The views of a scene show one set of named points, each view turned or mirrored, shifted and resized as a whole, with a little noise and some points left out.

Scene 1
View 1
reto: [ 30 -11 -21  22 -16 -20   5  54  -7   4 -17   1 -42 -22 -28   7  -5  19
  11  29  20  -1  14  29 -15  35 -16  -6  15   1  13]
Gama: [ 15   0  14 -14  39 -37   6  23  40   0   1 -25 -11 -23   2  35   1  23
  15  -6  16   7 -42  19 -40  12  -6   1  18  22 -15]
moma: [-26  -8  10 -36  -6 -19   3  13  15  -6 -11   6 -31  34  31  -1   7 -43
 -30 -27 -14  36 -46  31   1  -5 -33 -20  13   4 -41]
Seba: [ -3 -29  -4  -4  16 -25  33  53   2 -12  52  29   7  41   6  17 -20 -15
  31 -14 -23  23  -6  37  10 -23 -55 -21  20  15 -30]
Mok: [  4   1 -31  19 -35 -18 -39  56   5 -17 -43 -15 -50  -1 -55 -25  -7  20
 -46  31  20 -14  48  22 -10  37  12   7  24 -41  -2]
mup: [ 15 -27 -19  25 -17 -19  18  59 -10  -7  24  12 -32  17 -27   7 -21  -1
  18  17   5   7  18  35   7   8 -36 -17  20   1  -6]
lok: [-15  -3 -14 -29  20  -8 -37  11  37 -34 -29 -47 -30 -17  -8   8   2  11
 -36 -14  15  -8  -8   8 -24  13  11  14  12 -21 -46]
zir: [  3   8  18 -30  22 -35   2  16  30  10 -24  -6 -17 -10  24  18  15  -4
  -8 -14   1  24 -54  24 -33  14 -13  -7  15  19 -17]
zepub: [  28  -23  -18   14  -38    1    5   10   -5    4  -39  -38 -101  -51
   -8   22    4   -6   -2   24   53    4  -30   23  -15   47  -14  -14
    0   13    4]
sekon: [ 23   2  16  14   0 -47   9  38  25  16  -8 -11 -36  -8 -20  17  -3  17
   4  17  25  13 -30  31 -34  26  -7 -11  25  18  10]
vevam: [ 22  13   2 -30  52 -31   3  35  26   9 -24   0  15 -41  18  27  20  31
  20  -5  -5   6 -28  17 -46  22  -8   9  13  20  -5]
lige: [  2 -54  15  30 -34 -21  44   6  17 -13  63 -37 -88  32 -12  41 -40 -41
  19  -4  43  29 -61  37  12 -13 -48 -44  15  33 -32]
sir: [-19 -34 -17   5 -20 -14  13  50  -5 -26  39  19 -25  61 -13  -6 -26 -32
  -6 -10 -16  20  14  37  27 -20 -47 -23  20 -11 -39]
kedi: [  2  27  30 -37  38 -57  11  45  25  26 -19  41  31  19  34   3  22   1
  -1 -16 -34  37 -45  34 -35   6 -22  -9  26  23  -4]
givim: [-22 -20 -17 -40  25   3 -15   7  26 -38  -3 -33 -23  -5  17  18  -1 -12
 -16 -30  -1   4 -20  11  -7  -6 -17   3   4 -10 -61]
faf: [  5  -3 -27 -37  20   5 -16  21   5 -13 -47 -13 -22 -43  20  10  21   6
  -9  -8   0  -1  -6  13 -22  27 -10  10  -1  -7 -26]
sizi: [  0   9  27 -37   3 -42  39  38  -5  39 -17  67   1  33  62   0  26 -44
   6 -18 -40  62 -65  49  -7   4 -58 -34  15  37  -2]
toka: [  3 -38 -16  15 -36 -10  34  47 -21  -5  27  25 -48  34  -3   5 -18 -35
  15   5  -3  25  -3  41  25  -2 -57 -33  13   9 -16]
View 2
lok: [-15 -27  -9 -11  14   8 -30  15   7  24  39  22   6   6  12  15  29  -2
 -26  12  -8  16 -27  14 -17 -21  12 -10  -2 -13   0]
Seba: [ 10  53  28   5 -17  -3   8 -28 -13   1 -11  11  14  19   4 -19 -15 -27
  21  -6  38 -14 -37 -19  28 -23   0  17 -21  23 -16]
faf: [ -6 -17  12 -19  14  11  -9  30  18  24  19  23   5   4   7  18   9  -1
 -13   0   6  36 -31   9  -1  -1 -30  -2  16 -27 -23]
givim: [  6 -11  -9  -2   6  13   0  16  -3  11  27   7   6  13 -10   3  20 -13
 -18  16  -1   0 -33   3   2 -18   9  -9  -1 -14   0]
sekon: [-25  15  27 -18  13 -11 -27 -26  12  23   6  39  14   8  34   2   1  18
  28  -7  -3  28 -11 -15 -40 -19 -23   9 -23   6 -38]
moma: [-15   9  -9  26 -11  12  19 -15 -11   8  -3 -11   4  16  -3 -22   6   6
   3 -20  -2  -5 -13 -20  -2  -5  -1  -6  11 -23  -5]
zepub: [-22   9  25 -50  26 -17   4   8  22  39   1  54   2 -20  26 -30   7  21
   8  27 -33  22  -1  19 -59  -2 -30  -7  16 -25 -47]
zir: [ -9  -8   7   9   7   8  -3  -7   4  11  13   7  12  21   3  15   6  18
  22 -14  -5  26 -19 -30 -23 -10 -29   1 -13 -17 -28]
sir: [-15  55  14   4 -22  -6   1 -30 -13  12 -13  15   4   4  19 -45  -5 -27
  -6 -11  28 -24 -24   7  26 -19  26   7   6  15   2]
vevam: [  4 -13  27 -11  17   9 -22   9  16  13  22  22  19  23   6  46   0   6
  24  -9  17  49 -38 -25  -8 -13 -47  12 -25  -5 -38]
Mok: [-60   6  20 -34   7 -12 -62  -6  25  47  16  55   0 -19  66 -10  16  -3
 -33 -20  11  33 -12  46 -12 -11  11   0  24   0  -8]
sizi: [-10  32  18  39 -20  12  36 -30  -7  -1 -31 -18  10  29  -2 -13 -22  17
  45 -53  18  17 -14 -54   9  10 -46  13   5 -22 -32]
toka: [-11  64  31 -12 -14 -15  21 -27  -4  17 -28  26   4  -2  20 -55 -16 -14
  13  -4  17 -15 -15   4   8  -9  -2   9  10   6 -24]
lige: [  3  54  10 -16   2 -23  32 -42 -20  11 -12  28   8   2   1 -68   2   2
  32  43 -30 -45  -3 -14 -49 -32  19  -3 -27  12 -27]
reto: [-26  28  42 -41  12 -16 -27  -8  21  34  -2  56   7  -9  44  -9  -5  -1
   8  -2  13  31 -19  17 -16 -11 -24  11   2   6 -39]
View 3
zepub: [  2   7  21 -35  19 -11  -2  17  -7  -6  -4 -24  12  -6 -27  30 -20  -1
  31  20  23  10  12 -16  17 -35 -15 -31   3   7   6]
mup: [ 10   8  -9  -8   4  14 -26  12   6  -1   1   1  29  14 -22  43  -9  -8
  13 -20  13  19  13 -23  33  17   2 -14  -9   4 -16]
kedi: [ 31 -14 -20  10  -8   8 -41 -12  -7 -21  10  47  14  18  -3   7 -22  34
   8  13 -10  -5 -16   8   9  26 -25  -1 -11  18   2]
toka: [  5  19  -1 -19   9  28 -25  11  21   6  11   5  19  22  -1  34 -10  -6
  13 -25   7  25  14 -11  25  21  -6 -26   1  -6 -22]
reto: [ 10   4  -2  -6   7  -2 -21  21 -10 -10  -3  -9  27   2 -35  40  -6  -2
  21   5  16   3   8 -28  32   1  -3 -15 -13   9  -3]
vevam: [ 29 -24 -17   8  -6 -14 -25  -4 -25  -8  -5  35  30   5 -33  12 -26  29
  20  14  -4   1  -9 -18   8  -9 -21  -3  -6  17  11]
sekon: [ 13  -5  -5  -9   0  -2 -25  -2 -12 -21  -7   3  15   3 -24  46 -26   6
  16   8  15   5  -5  -5  22  -2 -12 -11 -14  20  12]
Gama: [ 23 -21 -13  -5  -4 -10 -19 -17 -18  -9 -10  26  24   5 -28  28 -39  17
  16   2   5  16  -4  -8  10 -15 -14  -3  -4  20  13]
sir: [ 19   9 -10 -15   8  25 -24  -2  24  -4  11  17  26  26   1  24 -11 -10
   0 -32  12  34  28  -9  34  32   8  -5   1   0 -34]
sizi: [ 18   7  -8  -3  -1  28 -41  -3  15  -8  23  42   1  25  20   4 -18  34
  13   7 -16  -2 -19  17   2  32 -37 -25  -2   3  -7]
lok: [ 36 -24  -1 -19  15 -24  -1 -14 -11 -22  -5  16  29   2 -26  -4 -25   6
   8  15  23  23  33 -11  25 -18   4  15   4  21  -9]
Seba: [ 18   0 -22  -1  -5  27 -33  -7  13   8   6  36  30  28  -6  30 -22   5
   6 -37  -4  31   6 -12  19  28  -6 -10   0  -1 -20]
faf: [ 30 -16   0 -11  13 -18  -9   7 -13  -7   3  19  31   3 -28 -12 -13  20
  20  21   7   8  19 -24  16 -15 -11  -4   6   9  -9]
zir: [ 26 -15  -6 -10   3  -4 -20 -14  -7 -16   2  30  13   8 -10   9 -31  24
  14  15   3   8  -3   5   7  -6 -21  -6  -1  17   6]
givim: [ 34 -20  -4 -21  12  -9  -4 -18   0  -5   1  31  30  12 -13 -10 -30  10
   8  -4  11  34  30 -10  15 -14  -2   5  15   9 -17]
lige: [ -5  13   6 -43   7  26 -12 -20  23   8  -2   0   7  18   5  59 -46 -16
  12 -39  18  50  10  11  12  -9  -8 -33  11   2  -3]
moma: [ 26  -2   2 -23  13  11 -16 -16  16 -15  15  29   8  19  14  -5 -25  16
   5   2   6  21  15  14  13  11 -14  -7   9   8 -17]
View 4
faf: [ -3  -3 -11  -3  24  11   7   8   4  -6  -9 -19  15  17   4   0   4 -11
  16 -25 -10 -34   4 -11  -9  -4 -11 -18   5   3  40]
lige: [-30   2  -1  38 -16  -4  19 -23  14  21   8 -26 -23 -44   5   3  -1  21
   8  16 -11 -10   4  -4 -33 -25   3  28 -23 -17   1]
kedi: [ -9 -17   6  -4  12   4  31   7 -10 -20  25   8 -23  21   5 -24   3 -29
  -6  -1  21  -7   5 -11 -11 -11  14 -29  20  -4  20]
lok: [  5   6 -16  -4  28   9  18   0   5  12 -25 -14   9  10  27   4  12 -15
  10 -12 -11 -42  14 -10  -8  -5  -6 -15 -22   5  33]
Gama: [ -6  -2  -6   0  20  13  27   7  -7  -9  10   1  -7   0  14 -11  11   3
  16   1 -17 -22  10 -14 -16  -8   1 -14  -1  12   7]
sir: [-22 -12  12  17  13   4  22 -31  23  31  -6 -30 -19   4  -5   7  -9   0
 -17  10  29 -18 -10  21 -16 -19   2   3 -10 -14  25]
zir: [ -7  -5  -7   3   7   2  21   8  -6 -13  11  -2  -8   3  13 -13   7 -18
   9  -8  -3 -18  12 -19 -15 -11   5 -15   3  -4  23]
reto: [-28  -5 -17  13  24  22  27 -17   4  15 -10 -22   5   6 -10 -13  10  20
  -5 -18 -24 -20 -17  -4 -16   6   5 -10  17   5  27]
zepub: [-28   6 -33  24   2  10  11  -8   4   9 -16 -31  18 -16  -3  -9  13  14
  14 -33 -47 -24  -4 -26 -23   3   0   5   5  -7  37]
sekon: [-22  -2 -17  11  13  14  36  -8  -7   4   2  -4  -8  -3   7 -21  15   8
  -2  -7 -23 -14  -3 -16 -18   0  14 -11   8   3  14]
Mok: [-20   2 -29   6  36  21  34 -28  11  38 -44 -25  15  20   8  -9  16   1
 -22 -25 -19 -34 -15  -3  -7  13  10 -16  -3   1  48]
moma: [-10  -7   2  12  -4 -10  13  -6  10   2   4 -17 -14   0  11  -2  -4 -31
  -1  -4  22 -18  11  -7 -16 -21   4  -3 -10 -23  35]
mup: [-31 -10   0  18  17  16  27 -26  13  23  -2 -26 -10   0 -13  -4  -1  22
 -11  -1  -1 -14 -18  11 -19  -7   4  -1   8  -1  18]
toka: [-34 -12   6  27   1   4  16 -27  19  20   4 -33 -14  -7 -18   0  -9  11
 -10  -1  13 -10 -15  11 -22 -16   2   9   7 -17  25]
givim: [  4   0   0   0  18   3   7   2  12   6  -9 -19   1   5  17  13  -1 -15
  17  -3   7 -37  15  -1 -12 -18 -14  -7 -22  -1  28]
Seba: [-19 -17  22  10  15   9  23 -16  12  10  17 -17 -26   4  -9   2 -11   8
  -5  17  28 -11  -8  20 -18 -22  -2  -3   4  -2   7]
sizi: [-24 -21  12  14 -12 -10  17   1  -1 -22  36  -7 -27   8 -11 -21  -9 -32
  -7  -6  31   4   1  -9 -18 -21  14 -12  26 -25  29]
View 5
kedi: [ -9   1 -19  24  10 -34   7  27  46  40   2  -6  33   0 -51  20 -20  17
   6 -32 -29  21   1 -32  48  -6   5  12  28 -32 -19]
Seba: [-18  -1  12 -33  26 -27  12  34  29   5  23  31  69  -2  -9  -1 -36  -2
  11 -32 -38  12  12   8   5   5  -5  -6  -4   9  23]
zepub: [ 42 -12  -5  21  20  56  -4 -26 -39  18  13 -24 -17  16  26  42  15 -40
  65  12 -21  25   5 -11   4  21 -11   0   1   8  42]
reto: [  7 -20  -5  12  22  14 -32   5 -37  39  11   8  20  18  24  18  -7 -12
  53   1 -25  46  -6 -15   5  30   3  -8 -11  -3  21]
sizi: [ 24   5  -2  22  17 -44  24  14  68  -6  -8   7  53  -6 -37  35  -2  -7
 -10 -24 -18  -5  -6 -33  15 -21   4  16  28 -22 -15]
Gama: [-14  14 -18   2   8  20  13  14   0  58  25 -25  -5   3 -27  12 -22   0
  43 -21 -34  25  22  -1  41   6  -4  -6  12  -9  17]
sir: [ -5 -41   9 -28  35 -11   3  25  11 -31  22  34  83   8   2   3 -25 -12
  20 -40 -52  16   4   3   6  35 -15  10   0  23  36]
sekon: [  2  -8 -30  22   8  14  -2   3 -18  47  23 -10  11   7  -6  11   0 -11
  48 -16 -28  23  10  -9  14  26  15 -10  11  -7   0]
givim: [ -6 -18  11 -20  28  34  15  17  13   3  20 -22  13  12 -28  24 -36  -2
  34 -33 -56  30  17  -2  65  13 -46  26  12  12  60]
lok: [ -8 -36 -10   2  24  48  -4  13 -18  25  21 -34  -3  21 -26  24 -27   2
  54 -31 -59  46  13 -12  77  34 -37  27  16   4  51]
Mok: [  1 -75 -18  25  31  32 -52   7 -62  21  13   3  29  34  18  18  -8  -3
  66 -18 -53  67 -15 -27  37  70 -12  18   0   3  31]
vevam: [-15  18  -5  12  10   2  -9  22  12  74   5 -22  -8   8 -33  25 -31  17
  32  -9 -24  46   6 -23  57 -12  -8   0   8 -30  10]
mup: [ -3 -21   3 -13  26  -2 -16  16 -18  13  20  28  54  10  21   5 -17 -13
  38 -15 -34  29   0  -1  -7  30   2  -9 -12  12  25]
lige: [ 18   2 -13 -27  17  29  54  -8   0 -22  48   1  38  -8  10   3   5 -52
  41 -30 -35 -30  37  36 -28  24   1 -16   9  41  38]
moma: [ 17 -26  -3   4  26   3  27  10  39 -25  11 -11  41   5 -34  30 -11 -12
  15 -40 -46   4   8 -17  42  12 -25  31  30   4  27]
toka: [ 17 -19  13 -16  31  -9   3  10   7 -23  15  31  68   5  20  16  -8 -27
  22 -17 -31   9   0  -1 -19  19  -6  -1  -6  19  30]
zir: [  5   0 -17  18  11  10  18  10  21  32  12 -26   4   3 -37  28 -11  -3
  29 -24 -34  17  12 -18  47   1 -10  12  25 -14  11]

Which points are out of place in each view (at most two, in the order of its rows)? Write - if all are in place.
view 1 => sizi
view 2 => lok
view 3 => lige
view 4 => zepub, mup
view 5 => vevam

Scene 2
View 1
matub: [  4 -19   4  25  -2   5  -4   3  -8   9   8   9  -6   7  21  -7 -13   7
 -21   0  -4 -15   4   9  13  14 -20 -14  -1   6  -4]
vifi: [  1 -26   4   9  18   4  -9   7 -22  13   9  -2  12   8  22  -6   0  11
 -10   1   1 -16  -6   9  31  14  -3  -7 -19 -13   0]
pudi: [ -8 -14  18  11  12   5 -14  23  -5  -7  -5   0 -11  -5  14 -15  10   4
 -16  -1   9 -24 -12   5  21  19  -9  -6  17 -15  16]
Kuzi: [  3 -22  24  -4  23   0 -13  26 -23   2  -1 -17   2  -8   4  -5 -11  18
 -13   8   9 -23 -17   5  37  17  -6 -15   2 -23   1]
zumuv: [-11 -19  -8  20  23   5  -6   2 -17   6   4   4   5   3  36   6  12   1
  11 -12  -7 -11   1  18  11  10   4   4  -8 -10  18]
Rik: [  5 -29   8  17  14  -9 -11  -7 -34  15  -8 -12   2   7  22   7 -19  15
   3   2  -5 -13   9  17  19  17 -10  -6 -14 -10 -14]
fid: [ -6 -18  10  29  -1   5  -8   3  -4  -2   8  13 -11   7  26 -19   6  -5
 -25   3   4 -20  -1   8  15  17 -15  -4   1   4   0]
posi: [ -4 -20  11  19  16   6  -3   9 -15  -5  21   2  -3   0  23  -8  -1  -4
 -17  10   6 -17 -15  11  24  11  -1  -5  -8   0  -1]
ton: [-11 -14 -16  15  24  10  -7   9  -9  13  -1   8   8   2  35   8  18   7
  15 -24 -11 -10   4  15   7   9   4   2  -1 -16  33]
Sevo: [  0 -13 -20  10  35   6   4  13 -21  14   0  -8   3 -12  30  43 -19  19
  36 -26 -23   1   4  25  -4  -1   6  -9   6 -11  29]
Pivo: [ -7 -18   8  11  31   6  -2  18 -19  -7  18  -6  -1  -9  23   7  -3   1
   0   4   3 -13 -21  15  23   7   8  -4  -2  -9  11]
pid: [  0 -13   0  36  -8  15   5   6   7  -1  29  23 -13   4  27 -10  -8  -7
 -33   0  -3 -13  -4   8   8   7 -19 -14   3  23   2]
buga: [-11 -12 -10   9  17  10 -14  16  -3  14 -15   9   6   4  29  -4  24  13
   7 -27  -6 -16   5   7  11  15  -4  -1   8 -23  36]
gemov: [ -2 -20  -5  13  13   9  -6   7 -12  15  10   8  11   8  28  -7   7   9
  -9  -7  -4 -15  -1   9  22  12  -5  -6 -12 -10  11]
rado: [ -3 -20   4  -8  22  17 -12  28  -9  14  15   5  25   5  17 -22  22  15
 -23  -3  10 -23 -19  -3  46  14   0 -11 -17 -27  19]
lun: [-15 -16  15  18  19  -2 -16  12 -13  -8 -13  -2 -12  -3  24  -9  18  -2
   3  -4   4 -21  -5  13  13  20  -2   6  14 -18  17]
View 2
Sevo: [-18 -10 -26 -27 -21  22 -24  -1  -1  -1  25   5  19  25 -29  21  81 -20
  27 -15  32 -35  14 -23 -10  21 -59  67  10  29  -7]
pudi: [ 21 -24  13 -77 -50 -38  25  27  -2  -5  18  18 -52 -29 -61  11  26  17
   0 -13 -40  36  -2  28 -14 -22   1  50  18   3 -14]
lun: [ 13 -11   0 -77 -31 -21  39  24 -15   1  28  -1 -39  -7 -51 -10  41  27
  -9 -20 -42  29  -5   4  -8 -11 -12  66  19  19  -8]
fid: [  5  -2  14 -42 -18 -29  32  11 -12   1  31  -6 -64 -38 -34   8  14  33
   0   5 -24  35 -13  35 -24   1  38  30  18  -4  20]
Pivo: [ 12 -27 -19 -29 -47 -16  31  22   1   0  19  25 -31 -26 -35  18  44   0
  10 -12 -25   9  -1  14 -10   6   3  79 -13  17 -13]
ton: [-37  -6 -26 -63 -12   3  29  12 -10  -7  29  -3 -15   1 -34 -24  59   1
  14   0  -1 -15  22 -13 -13   5 -29  47  20   3  -2]
matub: [ 11  -6  20 -19  -6 -26   5   2  -3  -4  32  -5 -49 -28 -39  26  20  18
  16  11  -3  21 -11  33 -18  -1  29  20  15  -5  26]
zumuv: [-20  -6 -25 -39  -8  -1  38  12 -12  -2  32  -4 -21  -6 -27 -15  51  11
  12  -1 -12  -5   6  -6 -11  10  -6  59   4  11   7]
buga: [-26  -9  -8 -90 -12 -13  28  18  -7 -15  26  -2 -23   1 -55 -31  52   3
  13   1 -14  -1  26  -9 -10 -18 -35  31  33  -8  -5]
vifi: [ 15 -27  -6 -13   1 -26  41  16   6 -14  32  13 -33 -21 -47   1  39  -2
  28  13 -30   4   3  11   4 -13  20  45 -18  -5  13]
pid: [-19   3   9 -26 -33 -21   4   0  -9   5  21   1 -68 -58 -17  32   4  23
   8  14  12  27  -9  55 -46  20  49  13  27 -15  23]
Rik: [ 43 -15  14   6  24 -17  14   5  -1  -6  46  -8 -19  10 -47  18  46  14
  24   1 -19   8 -20  -1  14  -7   9  51 -16  21  29]
Kuzi: [ 55 -48  14 -30 -32 -45  23  28  17 -17  21  35 -33 -20 -74  29  39  -8
  25  -7 -47  20  -3  19  13 -34   3  61 -21   5 -11]
rado: [ -6 -48 -15 -52 -23 -45  65  34  19 -32  17  41 -42 -45 -65 -19  35 -22
  36  22 -47   0  33  20   4 -39  17  34 -18 -35 -11]
posi: [  8 -19  -7 -21 -31 -25  36  16  -3  -1  24  16 -49 -41 -32  17  26  11
  11   3 -23  20  -8  31 -16   5  32  55  -7   3   6]
View 3
posi: [-24  -9 -34  -6 -15   7 -14 -20  -7 -23  -5 -40  -5  42 -20  -5 -18  -1
 -18 -28   7  -8  -8 -12  -9 -21 -13 -34   3  20  24]
rado: [-26  -6 -54 -17 -33  -2  -1 -39 -34  16 -29 -28 -20  41 -13 -14 -46 -11
 -30 -31   0 -36 -23 -12  28  26 -30  13  11  19 -15]
gemov: [-22  -7 -49  -8 -22 -20   2 -33  -8   4  -5 -26   6  43  -6  -3 -32  10
  -3 -11   0 -24 -23   1  13 -15 -25 -26  15  23   8]
buga: [-21 -19 -55   5   1 -34  19 -52 -30  25  -1 -21  26  35 -19 -20 -57  28
  24  -6   1 -31 -16  -9  28 -37 -53 -13  31  47 -10]
Sevo: [ -4 -49 -40   2  -2 -27  16 -66  35 -28  27   5  78   7  17 -21 -36  13
  28   4   5 -30 -27   3 -22 -41 -58 -56  55  39 -29]
zumuv: [-25 -16 -44 -11  -9 -25   3 -34   6   0   3 -15  36  41  -5  -5 -29  20
   4  -2  11 -25 -14  -6   6 -49 -34 -26  28  28  14]
Kuzi: [-17 -22 -18   4  -1  11 -32 -34 -29 -35 -25 -44   4  38 -25 -19 -53 -31
 -11 -51  -7 -49 -12   1  -8  14 -33 -27  11  25 -10]
Pivo: [-24 -28 -30 -12  -9  13 -13 -35   2 -30  -5 -23  21  28 -16 -18 -24  -7
 -19 -28  13 -18  -3 -21 -17 -23 -30 -23  22  24   2]
fid: [-22   0 -40  10  -6  -8  -5 -13 -29  -6   1 -55 -19  52 -34   0 -26  19
   6 -21  -1   2  -7  -5   3 -36  -9 -48  -8  29  40]
Rik: [-15  -8 -18   3  -1 -29 -31 -20   4 -33  -6 -36  34  58   0  11 -37  -9
  13 -20 -11 -57 -26  33 -10 -21 -24 -65  14  19  25]
matub: [-10  -4 -39  16 -12 -15  -3 -19 -16 -16   9 -52 -13  44 -17   2 -28  11
  14 -18 -13  -4 -23  13  -5 -17 -11 -70  -5  26  25]
ton: [-21 -22 -55  -6  -8 -33  19 -50  -2  15   8  -8  40  31  -4 -14 -39  28
  15   3   8 -24 -18  -9  15 -47 -47 -21  37  38  -4]
lun: [-30 -19 -28   4  18  -7 -13 -33 -33  -6 -10 -38  24  45 -42 -20 -48  13
  10 -27   8 -30   8 -18   8 -54 -40 -18  20  43  18]
pid: [-11  -5 -54  16 -24   0  16 -16 -13 -11  23 -53 -36  32 -25  -1  -6  27
   8 -13  -4  40 -16  -9 -10 -26   2 -70 -13  27  33]
vifi: [-22  -7 -36 -10 -21 -15 -15 -26  -7 -12 -14 -31   7  51  -4   2 -33  -7
 -11 -21  -3 -40 -25   9   5  -4 -22 -29  11  16  11]
pudi: [-21 -19 -31  13  10  10  -9 -34 -47 -13 -11 -50  -7  34 -48 -28 -48   3
   4 -42   1 -15   4 -21   3 -23 -32 -23   7  43   4]
View 4
fid: [  3  -1  -3 -14  -3 -22 -11 -32  14   9   9   5 -24  12  -7  -1 -18 -20
   7   5  19  20  -3  26   0  10  -2   7  -8  -3  18]
Rik: [ -1 -14   0   5  -6 -13 -39 -25   6  29 -31   5  -8 -11   3   8 -16 -24
   4  -4 -23  11  -3  15  20  18  24 -20   3 -19 -16]
pid: [  3 -16  -5  -4  13 -30   5 -31  14 -17  21  -3 -14  23   2   3 -10 -21
   0  -2  38  17  15  23   0  18 -18   9   2  -4  13]
posi: [  2  -7 -11 -10   3 -22   1 -22   8   5  -9   6  -9  -2  -4   9 -27 -12
  18  -3   5  23  -1  37 -11  18  13  10 -12 -16   0]
gemov: [ -3  -9   4  -1  -1 -27  -2   6  14  28 -11  -2 -26   6  -6  12 -15  -5
   9  -4   1  13   6  19  -2   5  15   6   3  -9  -4]
zumuv: [ -8  -2  21  12   6 -26  -2   4   4  27  -6  -7 -29  -6  -8  -9 -37  -8
   9 -13 -15   8   4   6 -12  10  19   1  -6 -17  -8]
buga: [-19  -9  31  11 -12 -22  -9  28  20  53   0 -24 -48   5 -12  -4 -32  -4
  21  -9 -10   4   4   9 -14 -16  13  10   0 -12  22]
matub: [  0 -18  -4  -3   0 -21 -19 -27  15   7  -2  -2 -14  11   2  10  -8 -23
   3  -1  14  15   7  22  12  13  -2  -3   6  -9   7]
ton: [-15 -10  33  20   3 -27   0  22   9  37  -1 -20 -37  -2  -8  -9 -38  -4
  13 -17 -14   2   9   1 -16   0  15   3   0 -18   0]
lun: [-11  -1  14  -5 -13 -12 -21 -15  11  34  -1  -9 -29  -9 -12 -12 -46 -16
  29  -4 -12  15 -12  27 -17  -1  13   8 -21 -18  28]
Sevo: [-26 -44  39  50  12 -18 -14  18   1  19 -15 -36 -11 -14  10  -6 -48 -16
  19 -36 -34  -9  21  -3 -11  12  17 -16   7 -44 -15]
pudi: [-10 -15  -2 -12 -18 -13 -16 -16  20  24  -1 -10 -20   1  -7   7 -34 -15
  37  -1   5  21  -8  45 -17  -3   4  17 -18 -18  38]

Which points are out of place in each view (at most two, in the order of its rows)? Write - if all are in place.
view 1 => pudi
view 2 => Pivo, posi
view 3 => gemov
view 4 => buga
